The views of a scene show one set of named points, each view turned or mirrored, and shifted as a whole, with a little noise and some points left out.
In the rows, zero is written as 128.

Scene 1
View 1
mego: [136 106 120  95  95 202 147 167 110 115 158 107 166 122 122 139 104  72
 126 144 143  89 163]
tus: [169 132 109 160  79 164 117 190 139 132 176  83 165  61 192 123  99 196
 165  92 166 101 158]
luz: [164  73 115 159  87 161 161 165 146 128 177 135 149  73 192 162  65 171
 134 152 123 101 130]
zogo: [160  84 136 151  82 170 175 166 167 107 180 140 162  84 206 152  89 189
 117 128 108 120 104]
Vopev: [163  78 112 157 119 155 164 143 124 104 138 154 162 112 155 167  98 151
 143 153 102  82 139]
bem: [138 144 116 142 117 146 167 151  96 119 146  77 160 102 140 118  94 132
 136 161 141  66 229]
Ner: [175  62  90 163 113 164 137 164 122 126 145 134 146  99 150 168  76 134
 173 155 120  70 149]
zare: [169  52 128 161 112 151 188 145 145 110 148 177 146  94 188 180  74 168
 128 171  80  98 118]
peve: [161  88 130 123 117 149 161 148 104 132 150 167 145  65 163 176  84 129
 129 166 146  96 148]
Diveb: [182  65  89 174  93 172 117 161 146 114 163 142 172  97 175 161 103 187
 170 107 134  95 100]
Gomib: [136  97 114 147  95 186 184 129 145  65 155 117 201 176 138 123 130 155
 113 126  81  85 128]
leb: [155  77  99 162 113 136 171 131 113 120 160 136 158  97 159 162  74 162
 132 175 126  76 158]
Gepo: [158 105  86 164 107 164 131 151 116 109 147  98 174 126 138 131 109 156
 166 125 135  68 171]
tor: [139 113 125 139  68 182 173 177 154 115 193  79 156  97 185 122  71 151
 112 139 123  99 159]
vedo: [160 117 102 144  79 169 123 175 129 135 181  95 162  66 176 135  91 164
 152 111 176  98 152]
popu: [133 130 141 167 128 110 229 115 110  97 143 110 159 106 175 128  84 188
  93 191  87  75 217]
Tutez: [142 118 144 124  94 173 180 150 139  95 160 128 174 105 171 135 114 152
 107 131 114 107 142]
Fifi: [167 150 133 145 126 178 140 192 113 107 106  86 150 116 151 120 125 127
 183 118 105  71 213]
View 2
luz: [173 104 116  98 132 144 179 180  95 117  48 152 192  60 140 121  98  59
 140 137 106  84 165]
Vopev: [168 152 148 108 130 122 172 147  90 111  70 175 171  61 119 110 107  85
 157 121 128  89 150]
bem: [154 176 114 128  79 157 163  80 105 114 104 142 167  63 157  77 133 124
 183 118 112 106  90]
mego: [139 113 132 145  91 131 131 117  72 117 105 195 158  64 107 131 118 123
 193 135  88 116  72]
Diveb: [130 121 127  97 130 117 177 179  76  83  53 167 146  56 163 169  72  72
 142 112 110  76 179]
zare: [194 139 159  94 153 118 179 180  92 120  50 177 193  63  96 107 105  56
 142 134 138  82 179]
Gepo: [126 165 123 119  92 129 176 118  79  92  84 153 132  58 159 130 101 110
 167  95 110  97 135]
zogo: [169  78 115 104 149 138 200 177  93 120  57 165 194  61 146 139 114  57
 139 134 122  58 155]
leb: [165 162 139 104 106 131 160 153 102 112  65 144 169  66 119  84 102  86
 140 112 116 103 150]
popu: [196 177 131 112 117 142 215 100 125 139  93 125 193  71 129  30 162  93
 144 110 161  70 121]
tus: [123 117  78 103 108 164 179 136  96  88  68 141 170  52 231 154  87  93
 164 133  91  70 135]
peve: [167 153 151 107 123 124 122 150 112 120  77 179 193  73 121  88 101  93
 160 151 110  99 120]
Tutez: [153  95 128 127 131 125 187 137  97 126  93 178 181  68 136 117 138  93
 155 129 127  60 105]
vedo: [127 112  92 109 100 156 153 146 100  94  70 145 169  59 198 140  88  96
 163 135  81  86 122]
Ner: [158 169 144 103 111 135 152 152  74  94  61 171 156  50 122 133  75  88
 174 123 100 116 165]
Gomib: [144 101 139 144 117  96 226 127  61 119  99 177 127  64  93 132 148  99
 146  73 142  70 119]
View 3
tor: [170  99 153  94 145 188 121  77 149 175 111 148 144 129 115 133  90 176
 192  95 120 102 109]
tus: [141  85 168  97 180 184  79 102 102 208 142 143 159 133 128 212  99 151
 180 112 128 119 133]
luz: [119  96 131 128 154 184 116  60  87 183  93 144 145 128 139 117  94 157
 202 156 106 110 122]
vedo: [133  94 145  95 180 180  92  94 108 193 158 151 149 147 113 183  95 163
 174 123 119 118 119]
Tutez: [114  97 144 128 146 178 126  87 149 174  89 139 129 166 127 118  86 190
 171  93 140 102 139]
leb: [ 99 109 138 129 143 129 135  59 109 149 114 128 148 144 130 128 109 172
 161 146  89 122 102]
Ner: [120 115 113 122 161 112 126  94 103 148 128 123 123 148 123 142 113 122
 182 145  82 126 117]
Gepo: [118  99 142 114 153 119  95 105 139 143 129 109 139 149 123 186 104 153
 151 105 101 114 115]
popu: [111 113 209 133 105 125 174  29 149 161  56 126 180 143 153 117 121 215
 134 104 114 122 111]
zare: [ 95 107 118 153 140 148 146  64  86 164  58 127 126 146 149  85 104 145
 198 157  97 114 132]
zogo: [121  86 136 133 153 207 105  73 101 187  72 142 131 132 141 115  82 160
 211 132 126  94 143]
Fifi: [151 115 175 103 161  93 143 132 158 173 115 121 126 171 119 191 127 141
 158  59 125 140 147]
mego: [140 118 105  99 167 140 142 114 176 149 157 143 103 192  86 119  90 182
 160  85 118 113 112]
peve: [ 94 119 119 127 170 140 163  71  96 182 131 155 134 181 119 108 106 175
 166 144 110 135 123]
Diveb: [ 98  86 113 136 171 166  67 105  83 164 109 117 123 138 138 167  91 122
 197 146 105 100 138]
Gomib: [117  87 135 140 122 154  79 102 186 116  65  97 114 146 132 133  79 175
 168  75 125  75 126]
Vopev: [103 108 131 136 147 132 134  79 113 158  90 126 130 154 135 123 108 153
 176 131 101 116 129]
View 4
luz: [134 146 124  97 100 119 119  78 172 137 130  89 152 103 115 128 162 118
  77 129  74  92  93]
Gomib: [110 151 146 128  85 153  94  96 133 103  66  40  83  78 158 156 180  19
  70 140  97  66 136]
Vopev: [134 140 131 124 126 132 106  82 132 127 112  88 143 100 149 155 153  91
  47 119  88  77 112]
Tutez: [109 154 110 138 103 133  84  64 131 123 137  60 110  78 124 135 171  52
  72 138  97  78 109]
vedo: [104 159  96 129  79 127 102  78 121  98 155 110 141 141  94 124 130  83
 109 113  67 117 116]
peve: [140 151 104 126 162 126  79  76 129 124 155  99 154 117 137 129 139  98
  30 117  93  90  91]
Gepo: [112 149 128 142  93 146 105 101  95  89  97 113 131 135 144 163 129  58
  82 114  80  97 139]
mego: [102 140  70 110 140 154  70  85  83  86 133  77  83 129 138 110 139  33
  40 116  78  85 135]
bem: [ 83 122 101 155 142 141  89  69  79 120 125 164 109 118 142 148 136  40
  76 143 107 107 137]
Ner: [139 128 117 103 120 137 117 101 112 106 106 103 152 136 147 153 133 109
  40  96  64  84 127]
leb: [131 139 137 118 140 130 101  94 146 127 104 124 145 120 150 146 146  86
  56 134  97  97 105]
tor: [ 89 123  89  99  89 135 111  66 134 128 133  98  98  99 107 115 170  67
  99 144  75  97 125]
Fifi: [ 91 111  90 175  92 144 106  62  35 109 132 116 122 102 139 183 136  56
  64 100  80  78 164]
zogo: [130 156 121 109  73 120 113  68 175 134 137  52 137  78 105 129 177 103
  87 130  77  82  93]
zare: [156 135 143 103 131 125 115  82 168 148 111  67 155  84 149 153 173 122
  32 124  87  67  93]

In a view up to two points have been moved. Name them for each view, in the order of its rows, or write -.
view 1 => luz, Vopev
view 2 => peve
view 3 => Gomib
view 4 => -

Scene 2
View 1
guvo: [ 68 106 159 139 103 138 117 100 124 166 112 105 132 124 165  93  82 192
 101 114 117  96 177]
feluz: [ 66 102 167 145 100 104 132 107 128 157 114 116 115 108 143 105  80 138
  90 114 125  80 186]
baf: [ 87 108 167 150 110 132 130 101 112 170 170 133 104 142 141 110  35 174
  99 183 112 121 173]
suvu: [ 76  93 179 136 111  88 142 108 138 164 160 139  99 109 111  96  58 132
  88 164 101  99 177]
Kefud: [ 52 102 181 127 121  96 130 109 126 173 128 125 105  94 121  70  84 157
  91 114 109  84 188]
dupep: [ 51 103 181 117 104  88 148  93 141 171 143 140  91  92 120  77  81 172
 100 142 120 102 196]
Lov: [ 70 109 175 138 115 114 136 103 117 172 153 129 100 120 131  96  54 171
  99 159 117 104 181]
Vove: [ 78  84 173 129 109  85 147 113 157 155 100 111 143 102 130 101  94 130
  86  98 100  71 158]
sovu: [ 68  94 156 148 105 129 126 101 156 160 142 103 107 146 156 102  54 152
  98 144  96  84 165]
pase: [ 98  97 171 125 122 121 142 104 126 168 118 124 162 118 140 103  86 194
 101 131 100 110 147]
fubuv: [ 84  66 148 148  93 121  75 115 142 146  92  95 150  95 161  79 119 140
  67 100  92  93 179]
Giv: [ 72 103 172 130 118 118 105 108  97 174 111 128 140  86 139  71 104 197
  91 118 119 117 193]
lol: [ 70  93 164 116  92 104 142  90 146 161 104 124 139  93 149  92 108 191
  99 114 122 106 181]
gelum: [ 62 120 172 165 129 144  99 119  85 177 145 111  95 135 144  86  43 157
  90 140 113  85 189]
Lan: [ 54  97 175 125 103  84 130 107 135 162 108 123 114  77 126  76 103 147
  86  99 122  83 196]
Fidal: [ 79 123 143 167  81 168 128  96 112 151  88  83 147 162 209 149  61 191
 109  99 153  87 178]
Sene: [ 59 110 184  99 107  81 165  95 127 171  85 138 148  67 132  85 120 201
 107  83 138  97 184]
Sumu: [ 55  89 141 148  65 123 101  97 150 145 110 101 107 110 176  96  91 149
  86 119 127  93 205]
zesel: [ 87  88 169 155 114 112 116 119 126 158 143 119 119 121 129 101  63 123
  78 148  96  94 170]
zeli: [ 97  91 156 138  96 141 107  97 114 165 141 126 141 120 160  98  79 205
  92 165 111 142 177]
sakev: [ 75  94 168 136  99 100 125 109 124 157 100 120 135  89 142  99 101 148
  85 104 125  91 187]
fogil: [ 50 110 157 145  96 129 135  96 145 161 107  95 113 136 170 106  71 165
 105 100 122  67 180]
bupet: [102 106 177 129  91  98 173  92 115 161 161 161 123 114 127 138  54 177
  99 189 141 140 181]
mor: [ 88  98 154 175  90 145  78 114  89 153 137 117 117 122 162 109  64 148
  71 156 125 117 202]
zigi: [ 72  99 162 153  87 115 109 103 109 158 146 132  97 104 143 100  68 147
  79 159 133 116 209]
mon: [ 66 101 162 120  91 111 141  87 140 163 118 121 127 108 155  96  91 196
 106 126 126 107 185]
View 2
sovu: [115  88  87  54  93 105  64 131 140 100 114 123 142 172 169  90  92  74
  99 186 137 123 111]
dupep: [110 105  76  85  78 129  69 138 111  79 126 126 131 157 126 144  97  85
  85 130 115 134  80]
feluz: [ 96 105  84  46  84 130  67 108 135  85 123 125 124 133 129 113 109 101
  97 170 133 122 114]
bupet: [139  95 107  70  55  98  87 138 143  52 107 128 149 201 108 170 107  93
 142 175 138 110  58]
lol: [107 119 109  68  91  94  67 149 131  79 126 137  98 136 111 125 119 115
  85 156 108 149 104]
mon: [114 110 102  69  91  89  69 152 135  72 134 133 115 147 124 124 116 105
  96 157 112 136 105]
Sumu: [107  98  75  20  96  99  46 135 157  66 123 125 118 120 151 111 116  94
  79 149 142 143 136]
Kefud: [ 88 116  88  84  87 146  69 122 103  88 125 123 128 142 127 117  97  91
  88 142 121 137 102]
baf: [119  84 100  72  81  99  74 140 129  62 109 118 171 204 153 120  87  68
 140 175 151 112  98]
zeli: [113 107 130  69  95  67  61 164 133  47 103 128 139 185 135 114 107  93
 135 162 147 146 119]
guvo: [102 108 105  61 102  87  64 147 131  72 129 129 121 143 138  99 113 100
 100 163 124 139 130]
Fidal: [107  93 102  29 108  49  84 131 171  55 155 123 131 124 143  75 133 118
 127 222 130  82 161]
Lan: [ 88 120  85  64  83 146  60 115 114  84 124 126 108 120 115 128 108 105
  75 138 122 146 108]
pase: [104 121 137  84  90  90  77 142 122  89 110 134 116 172 116 101 106 112
 123 192 121 136 103]
Lov: [108  97  93  80  81 116  77 135 117  69 122 118 152 178 139 124  95  76
 118 158 134 117  96]
gelum: [ 81  93  88  72  97 125  75 117 108  58 128 105 174 163 155  89  88  69
 133 160 152 108 138]
Vove: [ 94 120 102  54  83 141  63 102 131 125 107 136  92 131 122 103 107 112
  78 187 120 140 100]
fogil: [102 100  84  50  99  97  73 128 141  86 143 123 122 126 142  98 116 101
  90 178 118 114 127]
mor: [ 96  98 102  30  89 106  53 124 141  30  99 111 157 160 148 109 104  85
 144 161 179 131 144]
sakev: [ 90 121 102  53  85 129  63 115 130  76 117 128 106 125 114 116 115 115
  98 163 133 140 117]
suvu: [110 100  88  69  66 147  66 117 118  93  98 121 145 185 138 135  84  73
 106 160 142 131  73]
Giv: [ 81 130 122  86  98 109  64 146 103  53 124 125 121 144 108 114 112 112
 115 136 130 151 130]
Sene: [ 92 137 110  94  88 117  79 138 110  79 143 139  84 117  78 139 125 132
  81 147  87 142  95]
View 3
sakev: [ 81 113 135 113 136 134 146 126 108 121 157 150 217 114 110 154 164 171
 128 111 131 138 115]
fogil: [104 150 117 113 176 144 146 119 133 137 163 141 201 111 110 134 157 166
 118 133 143 138 109]
suvu: [106 133 120 123 100 136 116 120 118 166 142 126 204 120 122 126 194 178
 125  89  78 156 148]
mon: [ 71 137 107 120 147 147 136 120 122 134 158 158 185 137 122 120 158 166
 127 121 131 164 112]
dupep: [ 90 143 113 116  96 148 118 125 108 140 155 135 189 142 120 122 185 189
 118  93 125 177 119]
Vove: [ 87 112 141 131 133 107 131 107 114 128 170 142 211  79 123 158 176 191
 121 134 122 135 129]
Lan: [ 81 122 134 104 109 133 131 124  99 117 165 144 214 117 108 153 176 193
 116 102 145 151 110]
Sumu: [ 79 153 120  91 177 154 140 104 124 155 158 167 216 124  84 148 158 181
 118 102 128 123 102]
pase: [ 74 105 112 128 147 127 140 122 144 122 150 149 197 121 157 124 158 146
 143 144 103 161 143]
guvo: [ 88 137 107  96 173 145 146 121 147 126 157 146 206 127 126 126 155 155
 131 130 132 149 117]
baf: [115 147  96 110 142 159 131 130 151 174 126 127 197 142 131 100 178 138
 135  99  66 159 154]
zigi: [ 98 139 117  96 135 165 141 134 117 162 131 145 215 145  98 129 169 158
 127  73  92 142 125]
fubuv: [ 53 105 129  70 165 128 141  99 142 124 157 177 244 100 110 178 160 185
 133 112 121 105 118]
zesel: [108 123 123 104 133 135 128 119 136 157 139 132 226 107 122 143 185 164
 132  99  77 129 149]
Kefud: [ 97 131 120 101 106 136 126 129 119 121 158 126 215 121 124 140 185 186
 119 104 135 160 125]
Giv: [ 64 104 115  84 129 149 145 140 131 100 152 150 219 146 137 136 162 152
 136 110 133 162 119]
feluz: [105 132 129 116 143 138 142 126 113 137 156 136 212 110 106 147 170 172
 121 110 120 137 120]
gelum: [139 148 105  70 147 161 142 145 156 139 134 108 234 127 122 124 181 143
 125  99 108 143 142]
mor: [100 130 114  73 169 169 156 136 142 157 120 148 235 139 100 137 163 133
 138  80  80 120 131]
Fidal: [117 149 113 119 242 159 181 133 148 142 155 148 198 114 105 123 129 115
 129 160 137 123 109]
bupet: [ 95 124 115 162 119 158 138 141 100 174 126 146 168 152 125  96 166 130
 142  99  60 174 142]
lol: [ 57 119 117 125 140 136 137 116 113 123 166 165 191 132 123 133 155 174
 128 126 137 160 106]
Lov: [113 142 105 111 124 153 129 136 132 151 140 125 199 139 129 110 180 159
 127 101  97 167 138]
View 4
Vove: [131  55 179 115 120 151 138 106 121  74 178 116 116 174  74 158  80 135
  70 132  74 119 132]
sakev: [138  58 169 119 120 137 157 113 112 101 149  92 115 161  87 146  86 115
  54 144  91 103 117]
fubuv: [151  85 163 125 124 160 176 114  96 102 149 100 128 210  64 111  69 129
  61 174  81 106  99]
mor: [168  78 160 124 131 168 193 123  68  84 130  80 150 111 117 116  93 124
  62 187 122  88  88]
Lov: [131  47 183 113 135 145 168  87  97  70 144  97 115  92 122 139 111 127
  86 166 124 119 118]
mon: [133  72 158 107 132 115 164  95 111  95 139 101 106 137 102 138  94 124
  56 147 121 143 135]
Sene: [116  53 159 110 117  92 138  86 145 115 138  92  65 161  85 157  99  99
  44 121  96 117 140]
gelum: [150  63 181 113 142 154 190  89  96  55 150  70 141  96 125 119 109 107
 107 174 102  99  81]
suvu: [114  21 207 122 131 169 149  98  88  75 155 116 115 106 109 154 102 148
  92 164 122 114 123]
pase: [146  86 146 107 117 139 151  69 111  68 148 120  89 128  91 121 114 139
  60 152 104 106 139]
guvo: [151  91 149 104 133 124 180  92 113  76 145  90 122 142 101 118  96 115
  70 156 105 133 116]
feluz: [137  56 178 114 129 142 161 116 109  85 161  91 134 142 101 153  83 119
  71 142  95 115 115]
zigi: [136  45 182 123 134 153 178 124  76  99 134  85 132 110 119 139  94 121
  66 175 134 109 104]
sovu: [147  72 180 106 139 158 175  98  95  53 168 109 146 124 109 129  92 146
  94 164 112 149 119]
zesel: [139  42 195 125 129 189 159 105  82  61 165 109 136 118 102 140  97 149
  93 173 101  93 108]
dupep: [104  26 195 116 134 125 157  93 107 100 141  98  95 121 109 151  98 119
  82 154 127 138 126]
Giv: [135  69 155 117 126 124 168  79 109 104 121  81  85 147  94 115 105 100
  64 166 106  94 110]
Lan: [114  36 189 120 128 131 155 108 120 110 150  87 104 167  87 154  81 106
  70 144  93 118 114]
bupet: [136  47 167 116 122 147 143 107  81  82 130 124 102  56 129 161 117 151
  46 154 157 107 150]
zeli: [155  93 145 113 129 144 179  86  78  84 118 108 104 112 107 102 113 141
  56 185 139 118 124]

In a view up to two points have been moved. Name them for each view, in the order of its rows, or write -.
view 1 => fogil
view 2 => guvo
view 3 => -
view 4 => zesel

Scene 3
View 1
magin: [ 94  95 154 145 117 106 124 148 125  98 114  72  84 147 120  85  97 115
 134  76 196 145 128]
gizir: [110 125 133 164 147 125  34 141 126 106  93  98  95 112 148 102 118 129
 118  89 161 144 126]
bar: [158 126 168 109 109 128 130 143  85 126 142 106 126 158 137 132 125 100
 155 110 138 105 134]
Bibof: [156  97 139  90 123  68 189 131 119 121 143  76  46 142 120 114 176  74
 116 131 105 208 102]
Zon: [133 100 146  94  98  91 185 159  99 106 116  83 116 130 112  93 119 111
 145 135 171 185 106]
fegup: [190 135 178  78  98 134 172 128  79 155 193 120 163 184 127 156 116  68
 147 122 123 101 146]
Boti: [186 152 122  74 122 120 150 131 121 168 176 132 209 129 117 136 107  67
  77 153 133 215 136]
dakul: [158 118 158 111 114 104 139 137 125 124 151  96 156 147 140 112  94  98
 122 109 159 152 128]
lel: [171 119 168  98 112 117 136 138  58 124 139 106  71 162 140 146 173  94
 185 123 100  77 122]
muke: [120 129 142 135 144 131 106 119 111 141 148  96   4 164 108 143 179  62
 105  78 105 144 152]
Taba: [168  83 178 121 100  46 161 123 146  97 143  50  48 181 169  99 175 105
 119  95  91 171 122]
nogi: [164 140 159 123 120 146  80 133  86 134 143 120 127 157 149 143 137 103
 141 105 124  93 148]
Musev: [149 105 148 122  99  87 125 145  94  98  90  74  42 137 153 105 191 129
 151 122 104 163 113]
Vefun: [206 119 163 102 118  74 132 120 149 131 177  94 184 156 174 114 114  90
  99 121 111 169 125]
Naso: [176 140 153  95 158 142 106 124  60 153 172 139  93 143 127 168 146  58
 166 121 104  59 121]
Koraz: [115 140 129 156 143 121  60 120 157 135 136  95  94 144 129 115 126  89
  53  75 138 199 158]
peg: [170 152 128 112 156 125  78 117 142 159 177 131 192 125 137 138  89  70
  74 115 138 165 136]
sive: [151 138 146  71  48 143 211 159  76 148 137 108 178 160  89 125 127 102
 120 154 160 226 156]
View 2
peg: [130 127 116 140 161 156 125 153 111 133 188 140 157  91 147 189  98 116
 118 181 122  79 189]
Naso: [ 96 117  92 115  51 117 147 120 157 173 138 177 179 107 142 164  65 134
  67 138 191  63 105]
magin: [ 67  86  96  65 139 186 146 194 196 169 160 158 148 155 196  85 185 100
 135 142 139  84 153]
Koraz: [147 103 112  72 170 190  98 191 120 131 170 135 183 133 192 119 125  78
 124 126 115  67 177]
lel: [ 75 112 118  79  49 146 150 128 179 193 113 158 148 167 134 130  83 120
  61 132 199  77 100]
fegup: [ 93 145 124 138  79 124 153 100 195 146 120 151 132 154  93 187  87 145
 116 162 166  63 162]
nogi: [ 89 107 107  99 129 156 143 153 152 163 139 167 157 119 129 129  97 142
  93 154 163  84 151]
bar: [ 75 116 113 102  99 152 152 141 180 175 136 157 140 151 132 138 115 130
 100 152 167  85 142]
Bibof: [125 138 161  74  67 174 114 148 153 188 154  89 126 230 182 159 123  32
  93 123 156  74 128]
muke: [145 111 103  47  77 166  95 161 160 146 128 143 204 163 192 115  94  73
  95  88 164  34 120]
Taba: [128 113 178  36  95 188 127 170 190 182 109  84 118 219 176 110 126  57
  51 162 172  60 169]
Zon: [ 63 128 135 105 100 173 150 154 170 199 176 125  96 218 166 149 166  73
 142 139 142 111 131]
sive: [ 76 167 143 140 123 167 128 117 153 165 159 130  99 236  87 182 129 105
 196 110 120 120 157]
gizir: [ 86  78  89  70 163 189 132 205 124 180 180 166 167 111 196  86 140 104
 100 144 145 103 138]
Musev: [ 88 104 145  40  96 190 129 175 143 219 135 123 128 209 171  92 117  78
  63 120 177 104 109]
Boti: [123 164 144 163 140 152 121 120 104 143 191 120 119 157 115 223 100 100
 149 158 117 100 178]
View 3
Taba: [140 191  80  99 147 112  47 129 141 126 187  48  56  91  95 155  82  94
 146 108 196 106 140]
lel: [194 205 111  51 124 146  89  66 111  88 193  92  88  97 153  91 128 107
 117  81 112  83 127]
Koraz: [118 149  27 121 186 142  90 189 194 130 190 128 133 155  94 137 108 133
 116 118 108  95 191]
gizir: [134 164  26  76 150 149  77 174 171 131 170 125  92 142  98  80 147 179
  92 147  90  60 184]
Bibof: [189 193  97  85 164 116  73 143 133 129 159  60  69 112  86 166  79  96
 155  66 131 159 164]
dakul: [148 145  74  94 135 148 108 166  85 128 143 102  94 134  89 112  99 110
 106 134 124  86 144]
peg: [137 143  24 133 128 177 171 165 134 144 168 136 149 180 104 133 113  77
  90 119  74  96 155]
Boti: [168 148  78 131 141 146 167 184  68 140 141 116 148 185 110 163  94  49
 120 104  92 132 167]
fegup: [176 155 117  94 123 168 153  92  56  88 181 119 140 127 143 115  90  46
 109  88 112  83 109]
Vefun: [142 176  53 138 103 159 148 139  97 151 167  85 109 144 107 161  92  38
 110 123 137 102 128]
nogi: [160 176  71  84 128 158 121 104 123 101 195 127 124 133 152  85 139 108
  94 120  98  58 143]
sive: [188 148 150  93 176 110 132 186  20 100 126 121 144 172 137 144  99  70
 144 109 114 128 181]
Zon: [183 156 120  68 157 123  84 178  60 120 120  83  76 128  87 119  96 126
 133 111 113 122 163]
magin: [139 126  83  66 174 142  59 183 115 105 151 105  83 108  68  84  96 171
 107 128 116  71 153]
Musev: [177 218  89  60 145 103  41 132 133 120 170  64  52 108 127 118 136 139
 138 115 150 107 180]
Naso: [195 188  77  66 114 186 138  56 136  93 203 121 115 111 147  86 126  94
  96  62  60  84 117]
muke: [166 178  73  78 194 142  66 110 212  89 222 112 114 106 121 125  99 133
 134  57 106 107 165]
bar: [167 166  95  73 132 156 109 113  91  99 171 114 108 121 132  89 117 107
 102 113 110  71 133]
View 4
sive: [ 91 162  68 115 149  58 167 141 154  86 116 116 123  98 143 174  56 107
 183 126  44 143 109]
Naso: [146 128  74 163 135 199 192 115 132 144  97  89  70  81  72 124 141  99
  89  44 173 191 119]
muke: [129 138  59 135 153 187 114  98 127 179 138 123 153 116  43 158 118  91
  68 100 146 178  35]
Boti: [153 160 131 127 184  99 180 128 120  64 124 129 164 103 177 164  92  86
 157 128  90 170 144]
gizir: [214 138  91 105 117 175  93  92 154 134 126 122 144  82  98  81 133 141
  45 114  67 126  69]
Vefun: [163 148 151 157 158 171 177 134 169 111 153 145 143  99 169 134 110 112
 161 160 117 137 120]
lel: [118 144  56 160 112 175 192 145 164 165 121  96  81 102  51 115 140 131
 126  81 142 155 102]
fegup: [115 135  95 163 144 154 211 131 159 115 106 105  66  73 144 158  88  95
 160  87 139 171 132]
peg: [205 136 148 130 174 160 150  97 120  80 114 129 158  83 175 137 110  86
 104 116 107 170 132]
magin: [147 159  56  96 132 164 125 102 194 127 159 136 111  57 120  99  87 148
  51 127  72 117  36]
Zon: [104 188  52 102 139 104 175 146 181 104 164 127 127  87 115 116  99 147
 113 135  66 118  76]
Taba: [108 160  91 158 133 197 157 149 203 189 197 154 150 125  79 133 120 139
 138 182 128 117  40]
bar: [142 138  81 142 122 167 173 123 165 133 119 108  82  78 110 117 110 124
 118  97 109 147 103]
nogi: [176 116  97 149 117 176 146 109 148 143  94 103  89  86 103 120 123 113
 113  85 112 158 111]
dakul: [153 162  99 123 140 153 162 123 178 109 150 131 119  75 145 110 100 133
 107 136  85 128  90]
Bibof: [ 90 190  69 132 166 139 177 156 158 145 191 139 179 131  71 143 125 124
 121 149 122 142  61]
View 5
Koraz: [ 92 127 151 128 156 179 177 125 116 158 155  43 118 172 207 120 193 132
  82 159 152  99 146]
Taba: [ 99 179 118  90 111 164 202 130 151 174 164 102 186 180 144  65 117  86
 124 169  47 110 102]
Boti: [190 106 187 120 204 148 114 129 117  81 127  83 167  77 154  93 175 170
 131 198 129  98 125]
dakul: [115 133 148 136 165 133 161 153 126 129 155 127 136 125 136 129 148 119
 110 187 112 115 107]
magin: [ 51 141 117 144 153 136 166 149 133 150 195 128  85 155 138 144 150  98
  75 171 111 112 108]
bar: [139 127 144 148 149 149 162 143 108 118 162 143 153 129 113 163 116 121
 112 131  93  86 112]
lel: [152 152 142 140 126 153 160 129 103 123 176 161 189 157 118 153  97 112
 105  75  51  74 100]
Bibof: [122 173 137  90 154 146 133 107 153 133 185 106 184 155 165  37 149 110
  93 150  44  96  98]
Naso: [187 134 169 167 138 156 154 122  73 112 166 147 184 145 130 164 107 151
  91  42  90 110 135]
Musev: [ 91 174 133 104 134 138 166 152 142 165 155 154 185 183 170 133 158  65
  98 140  50  41  74]
Zon: [ 97 145 136 114 178 112 119 142 153 115 182 152 133 118 134 102 152 104
  98 189  72  85  80]
gizir: [ 79 140 149 154 151 140 185 166 106 171 153 122 114 176 199 182 191 102
  68 135 146  93 121]
Vefun: [166 132 167 119 157 155 189 158 118 134 117  98 186 112 139  98 142 141
 150 204 115 132 123]
muke: [108 150 130 128 127 192 159  83 112 146 197  66 151 198 173 113 139 123
  65  65  84  83 142]
peg: [175 107 190 149 181 159 162 144  91 118 121  77 146 110 173 133 179 173
 115 166 168 129 152]

In a view up to two points have been moved. Name them for each view, in the order of its rows, or write -.
view 1 => dakul
view 2 => magin, nogi
view 3 => Boti, Vefun
view 4 => Naso
view 5 => Musev
